Each row is a point on a landscape with many valleys, with its height.
A ball rolls from a point to whichever of its 2 nearest points has the largest drop for the distance, and stops where none of them is lower. Distance is the straight distance between rows; heights are no part of it.
j_154 h=257: [149 143 125 102 137 183  60 136 147 154 114 144 156 149  98  89 130  89
 148  71]
j_9 h=262: [120 169 145 183 133 114 114 182 157 113 164 106 124  95 180 168 150 160
 149  93]
j_464 h=308: [107 147 171 124 134 139  76 160 129 126 108 138 137 114 103 105 105  78
 116  80]
j_930 h=424: [144 112  86 142 107 123 155 107 127 146 198 118 100 129 157 145 129 198
 131 185]
j_388 h=324: [136 101  93 102 127 106 175  89 111 137 146 139 109 144 150 144 127 195
 113 192]
j_321 h=574: [101  68 111  86 101 144 197 109 124 154 117 136 114 120  98 140 125 181
  99 191]
j_547 h=535: [113  79 113 102 124 145 209  95 137 147  89 143 153 138 107 131 121 179
  99 170]
j_922 h=122: [139 188 127 142 115 137  60 134  77 117 142 135 114 137 113  93 117  72
 152  95]
j_804 h=334: [139  85 126 158  58 122 139 134 101 139 192  99 109  90  98 176 118 142
 108 167]
j_82 h=304: [126 172 142 176 154 141 101 183 170 121 156 117 127 104 192 139 174 149
 158  97]
j_298 h=233: [137 126 128 181  99 113 135 145 122 124 197  96 133 108 135 169 123 173
 130 142]
j_326 h=482: [146  80 124  93 128 120 188  79 128 108  70 137 132 162 105 111 116  80
 121 188]
j_621 h=734: [155  73  89 103  70 100 138 122 108 132 168 113  81 105 132 163 133 104
  87 196]
j_541 h=240: [162 103 141 147 120 135 137  98 115 108 101 112 141 157  78 118 114  66
 134 158]
j_458 h=329: [156  67 126 103  91  70 164 117 111  92 114 117  81 120 132 153 115  83
  91 191]
j_100 h=284: [141 111 162 132 136 125 136  87 136 116  87 137 143 165  89 114 115  70
 137 143]
j_343 h=278: [102 142 144  94 148 137 107 115 140 144  82 160 137 153 106  79 107  87
 132 105]
j_299 h=762: [164 125 128 175 107  80 118 120  82  89 153  97 112 122 116 155 130  99
 138 135]
j_92 h=164: [159  75 136 163 125 169 145 104 128 123 125 102 167 144  87 127 132 129
 113 149]
j_791 h=736: [125 145 155 144 114  73 108 126  91 100 121 138 103 123 115 125 102  56
 140 117]
j_320 h=292: [129 107 125 170  88 103 137 150 110 126 200  99 124  86 112 193 112 166
 122 150]
j_644 h=249: [ 97 153 159 111 162 139 104 156 175 147 107 138 136 124 167 102 150 141
 127  96]
j_456 h=214: [142 179 140 196 130 123 112 169 121 102 164 100 125 108 153 154 155 143
 153  80]
j_133 h=45: [116  84 165 159 114 105 155 122 123 107 135 120 129 121 115 155 110 139
 102 158]
j_28 h=472: [121 117 100 116  89 112 148 119 126 150 196 129  97 109 145 165 120 194
 120 184]
j_910 h=81: [120 190 103 108 124 169  82 151 126 117 157 143  99 118 186  63 112 131
 136  72]
j_665 h=322: [148 130  72  87 165  98 171  61 116 134  72 158 141 177 126 112 130 108
 145 162]
j_416 h=372: [ 85 163 153 140 143 123  78 192 147 123 132 129 110  84 168 126 139 115
 139  68]
j_549 h=330: [ 80 166 170 141 154  97 111 187 155 124 121 128 122  92 174 137 141 151
 127  85]
j_777 h=172: [149 161 115 138 145 114 107  89 104 123 134 141 110 163 141  97 134  98
 163 133]
j_753 h=255: [123 104 115 108 143  96 161  94 115 123 122 136 117 153 143 121 132 173
 119 171]
j_8 h=203: [134  56 125 138  91 147 163 110 120 131 132 118 123 125  99 142 111 137
  95 174]
j_71 h=145: [135 200 131 151 113 116  74 148  72 106 144 114 100 112 122 111 118  83
 161  74]
j_746 h=163: [126 152 105  95 154 195  48 176 156 144 146 139 137  90 154  87 152 110
 132  70]
j_366 h=625: [ 93  98 132 111 113 147 174 153 157 169 134 131 134 108 121 156 128 221
  94 174]
j_150 h=606: [119  69  94  73  93 128 189 104 115 158 125 132 101 112 124 137 130 169
  93 204]
j_564 h=150: [163 170 146 180 131 162  73 152 115 123 139  96 150 119 117 132 168 118
 149  83]
j_364 h=698: [ 99 139 174 175 135  92 127 169 151 101 142 111 133  98 138 165 128 141
 126  94]
j_348 h=218: [127 143 104  75 150 177  77 133 162 153 104 159 162 151 101  79 122 103
 143  82]
j_880 h=524: [110 123 120 119  77 100 157 145 122 144 206 128  98  84 150 182 107 204
 120 180]
j_600 h=715: [103 160 163 156 136  88 108 151 120 109 143 118 113 113 147 145 120 126
 137  92]
j_342 h=54: [143 121 141 145 149 161 102 101 143 137 114 127 160 165 101 106 137 105
 142 105]
j_183 h=331: [129 169 127 148 156 161  88 169 171 145 148 127 130 103 186 117 166 139
 151  78]
j_101 h=332: [152 147 156 129 120 145  79 119 113 126 110 133 138 147  80  85 113  52
 141 114]
j_285 h=575: [ 92 104 133 114  74 126 149 154 149 159 185 130 118  81 120 178 107 203
 106 179]
j_960 h=178: [122 106 127 122 159 163 165  90 161 141  75 134 177 166 103 124 132 123
 129 110]
j_521 h=377: [139 110  86  91 149 118 188  62 127 135  64 158 147 167 100 112 122 114
 142 154]
j_506 h=752: [156 151 144 171 106  78 106 134  75  96 128  98 108 120  97 147 132  87
 153 105]
j_194 h=390: [117 155 148 172 123  61 144 149 116  96 171 100 108 103 145 180 119 146
 150 117]
j_643 h=149: [151 161 126 148 128 119  82 112  87 118 145 134  97 154 135  93 123  85
 160 124]
j_964 h=764: [173  73 100 133  93 103 138 108  93 109 157 107 106 120 119 151 124  96
  99 191]
j_357 h=604: [102  82 143 131  89 150 160 147 156 155 156 125 134  98 114 162 117 192
  98 175]
j_731 h=352: [127 149 129 128 177 173  91 154 179 150 140 134 141 127 181 111 187 143
 148  96]
j_215 h=773: [172 107 112 161  96  88 136 121  81 100 164  95 110 123 113 164 134 105
 125 167]
j_181 h=287: [ 88 144 182 119 164 121 112 174 176 131 111 141 133 109 177 129 147 159
 117  99]
j_928 h=138: [115 138  99  61 149 168 106 110 164 168  70 166 166 164  95  85 102  91
 144  79]
j_397 h=261: [147  78 134 126  94  60 155 124  99  93 130 117  97 104 126 172 108  88
 100 176]
j_239 h=207: [170 145  92 119 143 119 108  78 107 136 112 147 120 185 131  87 127  83
 166 147]
j_655 h=128: [125  88 137 146 122 134 158 114 133 136 141 122 132 135 124 138 120 161
 104 164]
j_701 h=143: [117 104 158 144 104  64 154 130 116  98 148 112 113  94 125 169  99 139
 109 159]
j_204 h=323: [113 145 101 103 186 142 155 118 158 161  87 152 169 157 142 122 161 181
 129 115]
j_42 h=502: [111  86 107  83 131 157 236  82 130 130  52 143 154 139  95 138 129 176
 116 153]
j_284 h=381: [137 107  82 131 123 134 168  95 124 150 169 121 120 152 155 141 139 193
 118 177]
j_58 h=202: [178  86 146 163 109 163 144  91 119 108 112 107 147 162  74 127 127  91
 128 151]
j_361 h=131: [139 144 150 170 154 137 102 135 141 131 146 112 137 132 150 129 146 140
 138 112]
j_256 h=232: [108 131 136  89 158 150 123 110 160 147  64 158 152 162 109  86 114 113
 140  95]
j_88 h=263: [130  60 115 141  70 150 158 115 115 148 162 115 109 101  92 157 109 145
 104 179]
j_849 h=152: [125 171 106 105 154 147  90 109 130 151 124 156 124 164 154  80 127 129
 151  96]
j_702 h=244: [ 97 173 143 126 129 143  57 188 109 112 140 129 113  90 133 108 103  91
 122  55]
j_224 h=115: [138  91 141 145 138 159 147  98 147 135 106 127 167 160  99 121 133 119
 127 130]
j_249 h=243: [123 109 138 104 154 173 173  97 174 140  47 142 173 165  86 112 116 100
 152 103]
j_576 h=456: [153  72 105 100 120 113 185  86 117 117  92 132 111 147 122 121 125  83
 113 199]
j_866 h=469: [114 106 108  74 153 137 241  80 112 135  34 146 159 146  99 125 135 165
 116 141]
j_322 h=111: [125 189 107 125 140 160  79 135 119 130 151 148  96 144 163  78 116 123
 151  90]
j_77 h=681: [ 98 118 177 166 127  93 133 172 156 119 148 107 145  99 148 176 119 165
 112 123]
j_648 h=316: [110 132 133 163  99  57 159 157 122  86 184  98 120  89 124 202 113 152
 127 122]
j_631 h=236: [134 151 102 130 170 148 126 102 148 156 130 133 151 168 162 110 157 158
 156 112]
j_193 h=726: [105 161 160 145 132  80 102 134 107 112 138 132  99 120 142 125 101 100
 141 102]
j_662 h=92: [139 143 149 155 148 155  96 126 139 135 127 123 144 151 122 106 147 115
 139 107]
j_562 h=662: [ 95 114 167 144 138 106 151 159 162 120 146 116 143 100 140 171 119 197
 100 153]
j_467 h=112: [120 184  93 107 123 187  65 182 124 110 150 128 105  95 176  73 122 126
 124  62]
j_673 h=196: [122 157  92 110 171 146 116  96 142 154 117 157 143 174 151  95 137 144
 158 105]
j_44 h=744: [141 155 158 153 112  87  87 137  72  99 115 118 115 121  86 123 120  52
 148 111]
j_603 h=126: [160 154 142 154 153 163  67 145 136 134 137 112 151 137 118 114 176 111
 145  88]
j_234 h=174: [126 199 130 165 111 127  79 177  92 108 149 104 108  98 141 131 134  96
 155  47]
j_769 h=173: [136 142 145 175 133 124 127 137 136 127 168 111 130 127 150 148 134 166
 138 130]
j_255 h=221: [118 102 154 161  93  55 161 143 109  90 160 102 118  83 106 193 101 135
 118 140]
j_697 h=419: [113 121 114  85 167 147 209  82 143 147  36 160 184 154 100 130 140 156
 128 116]
j_95 h=325: [121 121 167 108 139 123 135 105 139 123  68 155 136 159 103  86 104  82
 132 134]
j_706 h=205: [110 187 120 141 120 145  67 199 106 108 151 109 104  77 150 121 137  93
 140  41]
j_978 h=339: [130 137 175 132 131 147  85 133 120 123  97 143 144 133  89  96 105  65
 128  99]
j_870 h=219: [106 147 146 114 168 159  89 150 159 138 107 150 138 125 153  94 142 119
 118  82]
j_674 h=182: [146 176 150 190 127 123  83 171 112 118 159  87 142 117 134 153 162 119
 152  74]
j_713 h=135: [137 172  87 101 136 202  63 182 131 117 173 134 118  77 172  82 140 121
 130  73]
j_913 h=192: [117 110 145 130 150 115 150 106 136 126 119 135 139 148 133 125 128 158
 117 146]
j_391 h=697: [152  70  86  68  69  88 153 113 105 127 145 120  76 116 149 158 135 120
  79 209]
j_757 h=376: [109 140 105  85 174 150 182  98 159 158  52 161 175 157 115 126 145 169
 128 106]
j_232 h=189: [112 156 129 115 150 173  55 153 156 135 130 147 140 114 147  93 142 102
 127  79]
j_845 h=646: [ 95 107 158 123 135 113 163 165 166 142 137 129 135 112 140 152 125 217
  89 168]
j_511 h=406: [156  69 110  77 106  86 175 100 121 107  91 124 100 144 126 139 124  80
  87 215]
j_834 h=258: [154 134  77 103 151 100 140  71 111 131 106 150 120 184 144 104 134 104
 145 163]
j_516 h=275: [ 99 167 150 114 129 129  70 173 112 123 119 136 116 109 120 102  92  83
 121  81]
j_885 h=279: [115 144  90 129 182 143 156 105 150 158 123 147 153 165 163 122 160 188
 137 122]
j_384 h=433: [138  86  89  85 126 130 215  71 122 132  58 139 147 156 104 123 121 116
 123 179]
j_373 h=653: [128  78  87  61  82  98 164 110 109 140 151 131  77 108 145 148 137 164
  92 213]
j_786 h=291: [158 160 138 110 120 186  48 151 117 141 119 124 156 138  73  86 121  76
 145  83]

Where does a ball stop that starts at each point below?
j_456 -> j_342
j_204 -> j_910
j_101 -> j_928
j_100 -> j_224
j_320 -> j_342
j_321 -> j_910
j_644 -> j_910
j_964 -> j_910
j_194 -> j_133

Call two points neighbours if one is among the 2 nearest of the other. Go from one point of each pair to the other, from neighbour to neighbour, staying as low as possible. Name the highest point that can't be avoided.
j_342, j_133 -> j_804
j_922, j_928 -> j_978
j_928, j_910 -> j_731
j_928, j_342 -> j_249
